A landscape with many valleys, sampled at points; each row gives a point and its height.
From any point a ball rolls to the lowest of the 2 points nearest to it. It stops when none of these is lower. Distance is the straight distance between rows; heights are no part of it.
Z_177: [-44   0   0 -25  -5  -4  48  18   0   2 -10 -15 -19 -10 -21   2 -17  -6
   3  16   6   2   5 -23  35 -31  -1   7  -6  36   3   4  -3 -24  -5  15
  -6  12  21  31 -15 -21 -11  -4 -25  -5   8  -2   7]  h=64.8
Z_449: [ -2   6  11  15  19   2  -1 -28 -16   6 -14 -17 -11  11 -23   6  16   9
  30  22   0  13  10  18  17   0  -8   3   0  14  -2 -17 -10 -29 -10  24
  -2  15  23  21 -15   0  -7   2  -8  28   6 -16   8]  h=52.4
Z_899: [ 10  36   8  33  36   2 -18  17   5 -18 -16   1   7  16  21  16   5  17
 -28  -7   0  15  -6   6  14  29 -11 -23 -33 -22 -21   2  15  19  16 -12
  -8 -11  -8   2   1  11  -4 -10  12  35   8   8  -3]  h=49.2
Z_142: [ 30   2 -17  -1  -5  23  -8 -20   9 -13  20  31  19  23  -9  -3   3  36
   5   2 -13 -11 -12  14  -1 -35  -6  29   6   5 -15 -18 -32 -22  -5 -10
   5  -9 -11 -18  11  28   9   3  22 -35 -33  -8   4]  h=51.0
Z_276: [  9  -2  -5 -17 -12 -20  17   4  37   9   9   7   8 -37   2 -11 -13 -35
 -12 -33  16  -9 -24 -23 -11 -10   5   6  -7 -21   0 -11  -3  31  -2 -28
  15   0  -8 -22  18 -32  21   6  14 -21 -15  -9   9]  h=42.5
Z_948: [  5 -12 -33  -4  10  20  -2 -16  -3   9  23  29  18  18 -14 -14 -14  30
   2   3  -2   4 -11   0  13  -2  10  -4  26 -11 -12  -9 -24 -19  -8  10
 -11  14 -18   2   4   9  -5 -11 -12 -19 -21  32 -13]  h=12.2
Z_534: [-11  -3   6   4 -18 -21  16   4  22  -3  -5   8   6 -20  -1  -7  13  -6
   5 -26   8 -11   3 -20  -7 -31   5  10  -9   2  18 -15 -12  36  14  -8
   8   2 -17 -31   4 -23   9   2   9 -13  -7 -18  16]  h=46.7
Z_231: [ -8  -2  20 -17  21  -4  -5 -18   6 -13 -16 -24 -11 -13  16   2 -16   9
 -21  12   4  -2   6 -10 -30  42 -16 -30  -5  -8  -1  15  19  17 -21 -26
  35 -11 -20  13   5 -35  13  -2  -6  55  24  17 -13]  h=17.1
Z_703: [ 20  32  16  33  12  16  -6   7  17  -8 -25  -2   3  12  23   3  -1 -18
 -11  -5 -14   7 -31  18  12  16  -5 -21 -27 -14 -28  17  31  -5  36  -2
  -3  -5 -18   9   3  32  -7 -10  13  -6   7  -1   8]  h=43.0
Z_937: [  7  31  21   8  -7 -10   3  52  18  -4   1   6  -1  23  -9  -1   8 -16
  15   5 -28   1 -11   0  20 -17  -4  35   2   8  27  16  -1  19  19   0
 -11  -8   6  15  -3   9  -2  -2  10 -46 -16 -12 -14]  h=73.9
Z_848: [  5  24  -9 -15  10  15   1 -10   3   1  23 -13  10 -12 -20 -25  -5 -37
   5  28   4  -3  -3 -17 -10 -16  12   5  15 -18 -16 -13   2  -9  -7  37
  23  27   0  28 -14  -2  23   0   4 -27   0  -9  11]  h=36.1
Z_660: [ 15   1  -4  -2   2  -9  15   3  -9   9  18   6 -21  12 -21  19  15  19
  19   9   9   9 -25  35  -7 -26  -3  27  15  33  20 -21 -11 -13  12  10
  -2  10   0 -11  11  -5  -8  -4   1 -14   6 -17  -7]  h=54.9
Z_336: [ -7  17 -15   0  25  -7  12  10 -21 -28   0  10 -26 -22  -6 -13 -10 -20
  -9 -17  14  15  -3  13 -29  -4   1   6 -18  -5  -9  13   6  19  -6  -6
  -5  -3  -1   0  -8   4   4  40  -6   5  24 -32  -9]  h=41.8
Z_938: [ 19  11 -26  15 -15  10  -3 -26   5  20   4  12   5  12  10 -15  17  11
  12  19   8 -24   2  -8 -23  -1   4   7  17 -22 -20 -11 -18   9  -5  -5
  13  15  -2  -1  11  57  12   5  11 -15 -22  -5   9]  h=43.5
Z_801: [-28 -29  15 -15  -9 -23  -7   6 -19   5  27  -5 -31  -6   3  11  -9  19
   2   0  20  -5   6   8  21  10   0  23  22  41   2 -13  -3   2 -21   6
 -19 -23  26   8   5 -16  -1  -7   1  29  22   1 -17]  h=59.2
Z_853: [ 28  32  17   8 -18 -25 -17  -8  11  34  13   1   9  13  31  27  14  -2
 -12 -26  -9 -13 -22   0  19  27  -2  17 -17   3 -14   2  19   2   9 -23
 -24  -1 -29 -27  -2  52  15 -15  18  -2   2 -24  16]  h=61.6
Z_346: [-19   0  21 -22  28   2 -12   5  21  38 -10 -14   2 -14 -19  15 -28 -43
 -18   2   2 -19 -19 -20  -7  -4   5  -9  19   7  15   2 -15 -12 -13 -13
   2  -7  24  -1  14 -45  19 -12   9 -12  19 -16  -5]  h=57.3
Z_496: [-13 -19   2 -17 -23 -12  -6  -6  10   7  26 -24   7 -19  14  -3  -8 -28
 -11 -30  18   5  10 -17  -5 -16  30  18  18   4  17  -7   6  15 -27 -20
  -4  -5  39   7  17  -8   2   6 -20 -19  -8  -7   0]  h=41.5
Z_936: [ 27  29 -16  19  -3  25   8  10  14  10  -1   7  -7  10  20  -1  22 -15
  -7   6 -11 -14 -35   1  14  12 -18 -18 -21  -3 -17  28   1 -24  27 -17
  14 -11 -28   3  19  48   3  13  17 -30  -6  -4  12]  h=35.2
Z_422: [  1 -10 -42 -25  14 -14  22  17   4 -23  14 -10  -7  -8   2 -12  18 -16
  14 -17  23  10   6  -8 -36  -5   6  -9  -8 -31  14   5  -4  35 -16  22
   9  26 -17  16  -4   3   8  -3  -1  -2  11  15 -13]  h=46.6
Z_265: [ 19  26   0  16  -4 -17 -24  23   3   7   5  14  -2   7  21  15  32  17
   7 -28  -6  -8 -15  -3  20  34 -13  -4 -22   3  -1  14  20  15  24 -16
  -8 -19 -14 -15  -2  15  10 -20   9  16  -5  -3  20]  h=58.1
Z_20: [  8   2  10  13 -13  -4  -6  -7 -10   9  23   3   3 -10 -16  11  30   9
  14   4   9  -2  18  -1  -5 -27  10  29   7 -13   1  -8 -22   8  -2  22
 -23  26   1 -11 -18  17  -1 -23   8   5 -16 -11  -7]  h=53.7
Z_400: [ -4   5  21   8   4 -19  -2  -1 -15  12 -29   5  -9 -14  -3  -3  -5  -1
  -6 -22   4  12  13 -18  -2  11  11 -11  -6   7   1   9 -13  17   5 -19
   1 -12  -2  -5  -5 -20  -7   3   4  17   3 -18   8]  h=48.0
Z_150: [ 16  17 -38  -6   9   0  19   8  -1 -22 -11   8  -6  -8   8   3  30 -12
   7 -16  10 -13  -6  -5 -19  10  11 -18 -14 -48   3  29   1  42   3  -5
  -5   1 -39  -7  -7   8   6  -4  10 -16  -1  10  -4]  h=51.2
Z_695: [  3  -1 -27 -23   1  22  14   2   7 -13  21   4   1  -4   1 -15  13 -25
  18  11  15   2   9 -16 -37 -16   7  -9   2 -21 -16   2 -20  -7  -3  22
  17  31 -20  16  -6 -23  16  -8  -6 -23 -11   6  -9]  h=41.6
Z_169: [  3 -11 -11  20 -27   4 -24  -3 -22  16  -5  15  36  23  -3   0  -3   2
  21   5 -26  17  26  13  -4  29  -1   7  -8   0  26  -4  23   7   2   6
 -14  -8  -6  -1 -21  11 -11   1 -28  10  -4   5  12]  h=70.2
Z_36: [ 20  -5  -1   0 -20  -9 -11  -6  -5  12  -2   3   4 -18  11  -6  22   9
  -1 -18  -3   9  11 -31 -18  20  19  -2 -13 -23   5  21 -13   5  -5 -18
  -4   1   3  12 -13   5 -15  -4  -9  24   1  -3  -6]  h=43.2
Z_720: [  6   2   0 -14 -17 -17  11   9  10   7  39   0 -18   6  -3  23  -9   5
   6  -5   5  13 -20  24 -10 -47 -19  50  12  21  11 -21   6   8   7  22
   6 -12   4 -52  12   4  -9 -10   6 -28  -2 -24  -1]  h=51.6
Z_58: [ -9 -20 -14 -23  15  24  -5 -44  17  15  42  20 -10  18 -28  -4 -29  27
  -4  -3  11  -2  -6 -14  20   6   6  -4  22   5 -14 -27 -24  -7 -21   2
   3  12  -7  10  -6  -6   5 -21   0   2 -26  41 -26]  h=21.6
Z_500: [-15 -11  -9   9  13   0 -10   4  -9  13 -27   6  16  13   3   5 -24   0
 -22  35   7  -5  10  20  11  49 -27 -32  34   3  11  -8  12  24   3 -10
  -4 -17 -14  -5  -3 -21  -9   3   2  22  19  22  -8]  h=65.8
Z_445: [ 14  33 -19  15  15  13  -7  10   6 -26   4  11   4  -2  29  14  19  18
   2 -10  -5   2 -13  -9   2  39  -6 -19 -37 -22   3  25  23  23  36  -9
  -9 -22   0 -12  -9   5   2 -12   1  32   0  10   3]  h=54.1
Z_989: [ 33 -18  -6  -8  14   1  -2 -21  -3  10 -16   3  11  17   0 -14  26   8
  10   3 -19  -8 -11  24  -2  44 -27 -23   4   6  17  19  17 -21  17 -14
  -9  -2   2  -7   4 -26 -20   0   6   9 -14  22 -32]  h=39.9
Z_320: [  0  -1  21  23   9   6 -17   1   0   7 -15  16  17  32  15 -14 -16  41
   4   6 -19   4  28 -10  17  -8  -6 -10 -12   0 -15 -17  -6 -12  -3  15
   9 -13  -6  -4  -2  12   9  -8  -2  15 -12  12   7]  h=56.7
Z_599: [-14 -27  18  -2 -17  -3  -6  -6  12   2  35  -4  -2 -23 -10  -4 -27   0
  12  18 -10   5  27 -13  56 -24   5  17  23  16 -16 -24  -4 -15 -22  37
  14   6  28 -11  -4   3  11  -9   8  10  -1  -2  10]  h=79.9
Z_852: [ 26 -14 -31   1  -6  13 -13 -18 -24 -13 -13   8   6  12   2  12  33  -4
  -3  -6 -30  25 -21  29   0  16   5  -1 -20 -22   9  21  13 -24  11  -8
   3  12 -13  25   4  23 -14  15 -21  -1  -3  11 -22]  h=41.7
Z_474: [ -4  -1   5  -1  20 -12  -1  33  15  14  13 -27 -21  -9   6  16   4 -18
  17  -7  19 -11  -7  -7  -9  -4  15 -15  -1   2  26   4  -8  13  -2 -16
   5   7  30   7   9 -10   2   2   3   0  16  -2  16]  h=50.7
Z_254: [-43 -18  17 -28   7   0  43 -10  -5  18 -10 -27  -5 -19  -6  -6 -38 -33
 -12  23   6   0   2 -28  13 -11   1   9   7  37 -12  -8  16 -36 -13   7
  -9  13  14  41  11 -56   0  -3 -23  10  25   5   1]  h=62.5
Z_625: [-50 -25  15  12 -20  -6  21 -32   4  17  15   9  -6 -22   0   0 -14   7
  16  22 -11   1  10   9  57   3 -11  18  29  27 -12 -28   4 -28 -27  30
  13   2  11   3   4 -12  -4 -17   3  34  -1   0  -8]  h=78.8
Z_419: [ -8  -4  16 -14  14  -8  16   7   1  -9 -38 -11 -22 -31  -4 -10 -33  -5
 -14  -2   7  -3  -4  -6 -11 -20  -4  -8 -12  10   2  13 -25  -1   4 -19
  12   6  22 -17   1  -8 -16  11   9  11  23 -29  14]  h=52.2
Z_206: [  3  -1  -2   7  10   5  -2  -4 -20  -6  -5 -10  -3  13  -7  -3  37  10
  -7  -3   0  -6   5   3   3  -8  12  11  10   9  13  27 -18 -20   6   6
 -12  20  21   6  -7   1 -39  21   0 -44 -18   9 -36]  h=24.8
Z_46: [ 11  -3  21  -1  19  -7 -16   9  29  46   1  -9 -13   6 -10  21 -10 -24
  -5  -3   5 -14 -17  -3  17   0  -2 -21   6   0  24  -9 -18 -11  -2 -16
  19  -1  18  -7  12 -16  -3  -6  14 -20   1  -5   8]  h=54.4
Z_78: [ 19  -4   5  13  -7  13   3   4  -8 -33 -10   4   4  12   0  15  28   5
   1   4 -26  21  -7  35  -4  -7  24  21 -19 -19 -14  21 -13 -16  -2  -9
  -3  19  13  19   8  35   5   9 -18  -4  -3 -11 -25]  h=34.5
Z_222: [  8 -11   4  -6 -12 -24  16  -9  10   9   7 -25 -16 -38   4  -1  -4 -32
   8 -11  27  -8 -14 -12 -20 -30  22  21   1  11   4 -12 -16  15 -13 -27
  11  14  35   2  18  -6  -1  12   0  -6   6 -12   9]  h=46.0
Z_442: [-28  -4  -2  10   0   1  20  26 -29 -52  13  -1  -1  -9   5   7 -12  17
  16  -5   1  15   8  13  -7  -3   3  15 -19  10  38   5  17  21  -1  24
 -38   5   5 -14 -16  11 -12  24 -25   4  16 -14   8]  h=53.0
Z_427: [  9  -4  -1  16 -12 -12 -27   5 -26  -3 -17 -35 -26 -13  15  18   2  23
 -19  13  11  -7  -1  10  -4 -14  12  -2  20   3 -12  -2  -1  -9   7   4
   9  11  26 -34 -22  22 -12   2  17 -10  10   6  28]  h=39.1
Z_412: [ 21  20 -14  14  -3  17   1   8   7 -20 -23  30  16  19  15 -15  25 -12
  13  14 -22 -16 -11   7  13   4 -14 -18 -16 -33  -8  16  -3 -16  24  -8
  17  -8   0  23  -5  40  -3  14   1 -13 -12   8  18]  h=25.0
Z_214: [ 19   7   4  18   4  -1 -22  12  -3  -6  -5  -3 -18   2   6  13  22 -13
 -12 -16  -1   2 -17  20 -10  -4   7  -7   0 -16  -8   5  -7  -6  -1 -18
   5   8  16   2   3  21   1   7   5 -10 -10 -14 -14]  h=25.3
Z_279: [-18 -21  26 -11   3 -17  -3 -13   2   6   9 -17 -12  -2 -10  20  -4  -9
  -8  -1  23   3  16  41  34   8 -17  20  33  29 -15 -21   6   5 -12   7
  11 -13  18   1  23 -22 -14  -4   5  16  21   5 -31]  h=61.5
Z_502: [ 26  -7 -25  20  -9  11 -29 -22   2  12  20 -11   6  23  23   5  14  22
  -8   7   4 -16  -3   1  -2  -4  15  -2  25 -12 -23  -8 -18 -13  -9  -8
  -4   4  10  -8   8  52  -5  -4  24 -16 -29  28 -19]  h=39.0
Z_263: [  8  14 -11  12  12  12  21 -16  -8   3 -56   4 -17 -21   0  -2 -19   0
 -22  12   6 -14 -23 -12 -24  -6   0 -29 -12   0 -23   4 -26 -15  17 -20
   5  14   6 -30  -1 -13 -16  -2  22  18   7 -15  17]  h=56.1
Z_837: [ 31   2   9  20   6  -1 -30   5 -21   3 -12  -4   5  24   9  19  15  25
 -10   7  -7 -11  -6  14  -1   3  13  -6  14  -7  -9   9 -15 -11  10   2
 -14   8  11 -13  -9  27 -11   4  11 -20  -8  10   6]  h=33.2
Z_898: [-29  -6  -4 -15  -3  -5  16  33  11 -19   9   7  15   6   4 -12   9  -5
   5  -7   5   2  20  -6   0 -28  10  11   5 -11 -10   2  -3   0 -21  18
   7  12  15  28  -3   6   3   6 -14 -35 -13   4  -1]  h=77.4
Z_741: [-13 -24   2 -29   6   4  -3 -27  11  10  48  10   1  -7 -15 -17 -22 -10
  -9 -15   3   8  -1  -1  -8  -2  14  -7  28   0   7  -7 -16 -13 -22   3
  11   4   4  22   0 -24   7  -9 -17  -3 -22   8 -33]  h=29.5
Z_952: [  8  -4  14   5  24   7 -15  -8  13  -8 -24 -15  -2   5  25  -4  -5  -1
  -9  -3 -10   7  -7   0  -8  35  -6 -41 -16 -21   6  13  -2 -16   0 -17
  22   0  12   8  -1  -4  -1   7  -6  36  24  20 -12]  h=6.3
Z_639: [ 14  12 -27  17 -18  19   2 -21   4  10   4  26  -8   4   1  -4  17  -4
   6   1  -1   2 -20   4 -19 -25  -2   9  10  -6 -16 -17 -12  -5   1  -1
  15  -4 -11  -9   7  11  22  10  26 -22 -38 -15  -2]  h=47.3
Z_799: [-21  11  17  -6  -1  -7  16  39  24 -17   6  -6  13  17  -8   1  32 -13
  15   4   1 -11   4  16   9 -24  12  21   5  -6  19  -2 -12  15  -2  -1
  -8  14   6  20   2  22 -22  10  -7 -44  -1 -13  -7]  h=75.7
Z_565: [ 40  14 -12   3 -21  -9 -11 -25   5  42  37   8   1  17  14  26   7   3
  -5 -28  16  -2  -7  18  -3  18  -1   1  -8  -5 -17  -4  28   5   1 -19
 -19  -6 -30 -35  23  34  27 -18  23  12 -22  -9   1]  h=64.2
Z_198: [ -4  -7  22   3   3   7   7  -4  -8 -26   6  13   4  14 -23  -7 -11  14
   6  19 -23   6  15  20  21 -22   3  17   9   7   0  -6   1 -23 -10  25
 -10  -5  -8  16  -7  -1  18   7 -11 -10 -12 -20  -3]  h=73.6
Z_980: [ 13  18 -17   0   0  11   9   0  17  -9   0  21  -4 -17  18  -5   4 -13
 -15 -15  -6 -16 -30 -12  -8  26 -19 -44 -43 -27 -27  17  19   1  15 -18
   9 -25 -44  -1   1  18  31 -10   4   6   1  -8  16]  h=25.7
Z_974: [ 41  15 -19 -30 -28  -2 -11 -15   4  37  37 -17 -10 -13   1   8  10   7
 -26 -21   8 -12 -25 -16   0  14   8 -12  -9   7 -16   9  31  -6  11 -35
  -2 -14 -21 -23   5  15  25  -9  17   3 -16   3  19]  h=66.8
Z_918: [  3  -2  21  29 -15  10 -27  11 -14  -2 -11  20   0  16 -13   8 -19   1
   9  34 -26  22  14  24  10   7 -13   4  11  18  20 -11  18   6  -6  19
 -18  -5  -2   0  -8  -5  14  13  -9   7  -3 -10   7]  h=71.9
Z_482: [-19  -4  11   6   8  -6  -9  17  -7 -13 -12  -1  -7   6  -4  26  -3   1
 -18  19  11  -1  17  42  19  32 -35   6  30  13 -17 -11   4  17 -12  -2
 -10 -28   9   6   6 -16   6   0  17  29  28   8 -24]  h=63.9
Z_994: [-26  -9  10  -3  -5  -1  15   0 -17   5   6 -17 -10   1  -2  -5  28  15
   0  -9   8 -12  14 -25 -11   8  16  -1   7  17  28  17 -25 -17  -9  11
  -7  15  30  31  -4  -5 -26   2 -25  -7 -21   7 -20]  h=31.7
Z_54: [ 17 -32   8   3   6 -10  -7 -23  11  12 -38  -9   6   1  15 -17 -15  10
  -5   3  -9 -11  10 -16  -2  15   5 -31   7  17  -5   6  -1 -12   1 -12
   0  -4   2   6   2 -25 -12  -1  18   9 -13  43   0]  h=29.3
Z_775: [-20 -12  18   0   0  13  29  -1   4   2  33  21  -6  -8 -15  13   8   5
   8  22 -11 -16   2  13  46  21 -10 -13  28   6  -2 -22  -7 -20 -12  23
  -5   1  11  10   7 -20 -11 -16 -21  35  -5  -2 -27]  h=77.3
Z_429: [ 17  12  -8 -12   2   3  16  13  28  -1   7  11  15 -39  16 -14   2 -39
  -8 -32  -9 -16 -27 -21  -4  11   0 -16 -26 -17 -19  -4  19   3  16  -4
  24 -19 -29 -23  14 -20  32   5  20  -9  -2 -21  23]  h=36.2
Z_919: [-23  -7  27   1   4   7  12   7  -3 -12   5  12 -13   7 -10  20   4   2
   3  25 -14   5  -1  42  22  -2   3  -4  20  -7   8 -21 -13 -11  -7  11
  -2   4   6  21  11 -17   8  -3 -23  15  16 -19 -20]  h=75.5
Z_930: [  4  13  23   4  11  -1 -18  48  23 -17  -5  -8 -11  21   5  11 -10  -2
  -3  -4 -17  29 -13   5  17  -7 -22  16 -15   9  31  23  22  -5  31   5
  -1 -29   7   5   6 -16 -11  -5   0 -24   6  -9 -16]  h=71.8
Z_283: [-50  -2   9 -17 -28 -16  14  27  -2 -42   6 -18  17  -8  19  -9  11   7
  10  -5  18  -8  43 -10 -18 -32  19  28   2 -14  -3  -4  -5   5 -18  10
 -12   8  15   1 -17  33   2  -3  -9  -9  -4  -7   5]  h=79.0
Z_781: [ 12 -10   7   7   4  10 -12  -2   3   2   7  29  29  17   3 -16  -2  31
  14  -7 -13 -13  12   5  15 -22  -1  16   3   8 -20 -15 -17 -32 -14   7
  24  -9 -13   4  11  27  -4  -2  17  -6 -33   8  22]  h=54.0
Z_795: [  2   6   6 -14   0   1   1  -3  10   0  12  -7 -24  -4   4 -11  -9  19
 -24   0  19  -7  -3 -30 -22  15  -4 -27 -11  -7 -12   8   0   9 -12 -15
   5  -6 -19  10  13 -33  26  -8  10  32   3  20  -7]  h=1.4
Z_809: [ -6   6 -26 -13  22  -7  -6   6 -18 -19  10  -9  -1 -14   2 -12  -7  -6
  17 -20  10  13  -2   6 -23  22  -5  14 -22  11  11  13  35  39   6  -7
 -16 -10 -22 -18  10 -22  12  34  -2   9  18 -11  13]  h=34.6
Z_340: [ 31  -6 -15   9  21  22 -13 -16 -23   2 -17  17  21  18 -14   7  22   1
   6  -9 -12  24   4  28  -3  29 -10  -2 -13 -14   0  10   5 -13  13  -1
 -16   9 -15   3   4 -15 -26  -7 -14  23  -4  18 -23]  h=44.9
Z_876: [-30  -5  16 -16   1   3  39  14 -11 -14   7 -21 -13  -4  -5   0 -14  -7
   5  -3   9   5   7   9  18 -22  16  -5  -2  20   5   0  20 -24  -6  27
 -21  19  23  23  -1   5 -13   5 -26 -21  21 -25   2]  h=67.2
Z_220: [ 18  30 -32 -16 -12  -8   2  -1  -2  -2  -7  16   9   4  -7  -4   9  -9
  14 -15  -3   7   8  -4   3 -10   4  -2  -8 -19 -13   3  22  33   3  14
 -16  -7 -45   2 -21   6   7 -18  12 -26 -17   9   5]  h=55.0
Z_576: [-34 -26   5   5 -16 -15  12  22  -2 -30  -9 -11  -8 -17   7  -1 -29  24
  10   9  12   1  35 -28  14 -20  14   2 -16   8   9   6   2  18   1  15
  -4  -1   9  -3  -5  -6   3   4 -12  27  24   7  26]  h=81.7
Z_411: [  2   2   3 -25  -1  -9 -10   7  -1   6  11  18   5   1  -8   7 -15  24
  -7  -8  22   2  17 -15  -6  -2 -21   2   0   1  -5 -13  11  27 -13  -4
  -4 -29 -17 -12   0 -33  36 -17  16  35   1  -7   1]  h=16.7
Z_366: [ -7   0  -3  -7 -24  -4  -2  12 -13  -9  11  -6  10   5  21  -4  52  13
  14 -25  -7   2  26 -21 -30   8  12   7  -9 -18  26  16 -16   3 -15  -1
  -4   1  26  21  -5  19 -21   4 -21   9 -13  10  -7]  h=37.8
Z_653: [  8  -3 -14 -13  -7  10 -20  -4  -6  -9   8 -14  -7  -1  -3  -5  33 -24
 -20  -9  -3  -3 -13  13 -16  -3  11  24   7 -16  -5  30  -3 -12   9 -16
  -2   6  -4   5  10  17  -9   8   2 -46  -3   0 -27]  h=13.5
Z_629: [ -8 -10   7   1 -28 -22  -9  17   5   5  16 -10   1 -10  -6   4 -18  -2
   4 -15   1  17  -4 -10  -7 -35 -11  40  11  15   9 -29   9   3  11   6
  19 -12   9 -54  20   0   3  10   8 -16  16 -26  22]  h=48.3
Z_271: [  6   6  28  16 -27  -8 -19  -1   9  24 -22  12  20  15  27  -7 -23  24
 -12   9 -14  -9  12 -42   8   2   8 -20 -18  10  -9  -2  11   8  11 -15
  -8 -31 -10  -1   3   9  11 -11   1   5  -9  14  34]  h=59.4
Z_825: [ -3 -20   3 -32   1   1 -19  10  12   7  37 -16   8 -11  -1 -27  -9 -32
 -18 -21   9   2   3 -17 -15  -1  23 -21  21  -5   8   7   5  -3 -22  -7
  18   7  14  17  13 -23   0   3 -18 -32 -18  16  -7]  h=35.9
Z_264: [  4  10  -6  13  25   6  35   5 -22 -41 -11   8  -9  -2  -1  12 -21  -1
  -3  -7   2  16 -14  32 -13   3  -2  20 -22  19  18  12  17  16  10   7
 -26   7  -8  10  -2  12 -14  34 -17  11  31 -13  -8]  h=48.2
Z_409: [-22 -17   5  -9 -18  -6  -8  38   3 -38 -22 -11  19  -8  18  -5  -1  16
  21   0   3   4  33 -16 -19 -37  12  20 -27 -10   3  -6   6  14  -6  18
   7 -13  12 -19 -16  13   5  -8   1   3  16   9  37]  h=80.4
Z_760: [-13  -9  -9  10  -1   0 -14   9 -13  -3  -2   9  13   5 -15  -2 -31  -3
  -7   5  -7  14  22  19  -2  37  -5 -18  -3   3  38  -5  29  33  -5  -3
 -13 -17  -2   8 -15 -12 -15   4 -17  32  25  21   3]  h=68.2
Z_117: [-33 -22   4   0  -4  -8   4  16 -32 -19  10  -1  -9  -7  -2   8  -8   3
   2  -3  13  20  13  28  -4   4  -6  13  12  30  19  -3  16  10  -8  17
 -40 -11   9   4   9  -2  -5   3 -10  15  19 -15  -7]  h=56.5
Z_219: [ 10 -35   6  17  27   9   1 -17  -1  -4 -35 -17 -14   4  13  -4   3   9
  -6  20  -7 -14  -3   7  -2  10  -4 -52   0 -11   6   8 -20 -23   4   8
   4  18  20  -7  -7 -15 -14   3   2  20  14  37   1]  h=21.0
Z_302: [ -9  13  21  -2   9  -6   0  24  -7 -10  -7 -30  -8  14 -12   9  -4   0
  -3 -10   2  15   1   2   0 -25   1   6 -16  18  12   7  12  -9   7  14
   1   0  17   9  -4 -10 -22  -1 -10 -29  21  -6   5]  h=69.6
Z_148: [ 10  27 -20  12  -3  15  14  -4   5 -21 -35   8  18   2  29  -3  15 -15
  -3 -10  -8  -5 -17 -20  -2  11  -3 -34 -50 -40  -8   8   9  12  25 -20
  20 -20 -13   6 -17  39   7   9  -4   5   1  -2  32]  h=9.2
Z_988: [ -1  -2 -37 -12  14  14  -5 -27 -18  15   2   6   6   3 -25 -25  -4  -5
  -8  10  -2   5   1  -9  -9 -13  24   1  21  -7 -36  11 -10 -11   7  -1
   3   9 -11  10 -14  20 -11   8  -2 -41 -13  18  -3]  h=22.6
Z_577: [ 15  19 -17 -12 -13 -14   2 -23   2  11   9  -1  -9  -5 -18  -3  10 -13
  13   1  20   0   3 -26 -16 -11   5  10   5  -9  -8 -11 -10  31  -9  11
  -6  21  -9  -1 -16   6   3 -22  16  -6 -14   3  -2]  h=56.4
Z_903: [-15   4  18  25  -5  -4  -8 -14   5  30 -43   0  17  14  -8   1 -40  -5
 -17  29 -15   4  26  -2  16  25 -36 -14   5  10   0 -21  14  26  -3 -15
   1 -14 -16   0  -5 -21   4   2  -1  17  19  16   8]  h=63.8
Z_846: [ 12 -10 -18  29   4  28  16  -8  -8 -21 -52   3   1  -8   2   3 -20 -29
 -16  10  -4  -7 -14   7 -32   0 -18 -13 -29 -16  -7  26  -1 -22  20 -11
  13  13  -7 -21 -14  -4 -32  29  31  16   7  -6  -8]  h=59.6
Z_527: [-10  10   9   2   1   7  23 -26   0  28   6   0 -19   1 -30   0   8  23
  30  22  -2  11 -11  11  22 -16  -6  29  23  31  21 -26 -24 -23   3  18
   9  15   8   2 -10   1 -12 -10  -7  12 -15 -27   3]  h=55.1
Z_322: [-46  -2   9 -36  19  -3   9  -6   0  24 -12 -26   7 -17 -18  10 -44 -37
 -21  17  -3 -15  -6 -25   1   7  -7  13  26   8  -3  -8 -10  -7 -18 -17
   8   2   9   9   7 -51  14  -5 -18  15  36  -3  -4]  h=59.9
Z_901: [ 13   9   5  12  16   9   3 -27 -12  20  -8   6   9  17 -18  -3  16   8
   2   6  -3   6  12  18  -1  21 -15 -11   5  -6  -5 -10 -15 -17  -5   1
  -3   2  -1  21  -4   1   6  -5 -10  22   3   3 -20]  h=49.1
Z_367: [  1 -11  11   4 -10 -10 -16  21  -8 -15  15  -9  -8 -11   4   7 -10  11
  10  16  12   2  -3  25  -9 -20   3  13  19   4  -2  -5  19   1   7  21
   3   6   6 -36   5   8   1   0  -2   5  16 -12  34]  h=44.1
Z_303: [ 26 -23  -6   2   9  10 -12 -34  -7  26 -13  19  28  29   7 -29   7  27
   4   2 -11  -8  16  -5  10  30 -21 -28  11  12 -10  10  -7 -14   7   0
   2   3 -10  -3   1 -17 -14 -13  15  15 -20  53 -23]  h=34.8
Z_684: [-18  -7   3  -2 -18  -1  26   3   5 -12  11  13 -11 -11 -16   9  15  17
  25  10   7 -11  -3 -10   8 -37   5   7   6   7  18 -15 -27  18   8  27
  -5  16  -5 -24 -20   5  -2 -11  -1 -11 -16 -15   9]  h=50.6
Z_421: [ -5  13 -13 -21  -4  14  -4 -37   0   6   8 -10  19 -19 -19 -48 -15 -24
   0   3  -7  -9  -4 -28 -25  -4  23  14  32 -16 -18  12 -11 -22 -10   2
  23  12  -6  19 -13 -14   9   8 -13 -39 -27  -1   1]  h=30.0
Z_180: [ -3  10 -13  -6  21  -9  -9  18   8   8   1   6  -2  -3  -2  13   2  29
   5  -6  23   0 -15  10 -16  24 -14   3  -5  16  11 -11  16  31   3 -22
   2 -20 -17 -20  28 -22   8  11   8  25  19  -6  13]  h=26.9
Z_506: [-13  11  22  28 -18   2 -18 -19   4  32 -31   0  18   7 -15 -12 -27  -7
   3  21 -23   1  27 -34  25   6  -9  -7 -22  24   2   0  14   1  10   2
  -4 -10 -17  -3 -14 -13  13   5 -16  -2   7   9  29]  h=61.8

Two balls start at each pair of points below. Name the first point that both come to, or write none.
Z_220, Z_937 => Z_948
Z_974, Z_577 => Z_148
Z_720, Z_142 => Z_837
Z_781, Z_660 => Z_837

Where does a ball stop that starts at each point below?
Z_565 => Z_148
Z_482 => Z_795
Z_283 => Z_948
Z_576 => Z_795
Z_20 => Z_148
Z_177 => Z_948
Z_775 => Z_653

For each start below, name every point that the ball comes to, in order.
Z_409 => Z_283 > Z_898 > Z_799 > Z_937 > Z_930 > Z_302 > Z_876 > Z_177 > Z_254 > Z_322 > Z_346 > Z_46 > Z_474 > Z_222 > Z_496 > Z_825 > Z_741 > Z_58 > Z_948
Z_625 => Z_775 > Z_919 > Z_198 > Z_918 > Z_169 > Z_760 > Z_500 > Z_903 > Z_506 > Z_271 > Z_320 > Z_781 > Z_142 > Z_639 > Z_938 > Z_502 > Z_837 > Z_214 > Z_653
Z_599 => Z_198 > Z_918 > Z_169 > Z_760 > Z_500 > Z_903 > Z_506 > Z_271 > Z_320 > Z_781 > Z_142 > Z_639 > Z_938 > Z_502 > Z_837 > Z_214 > Z_653
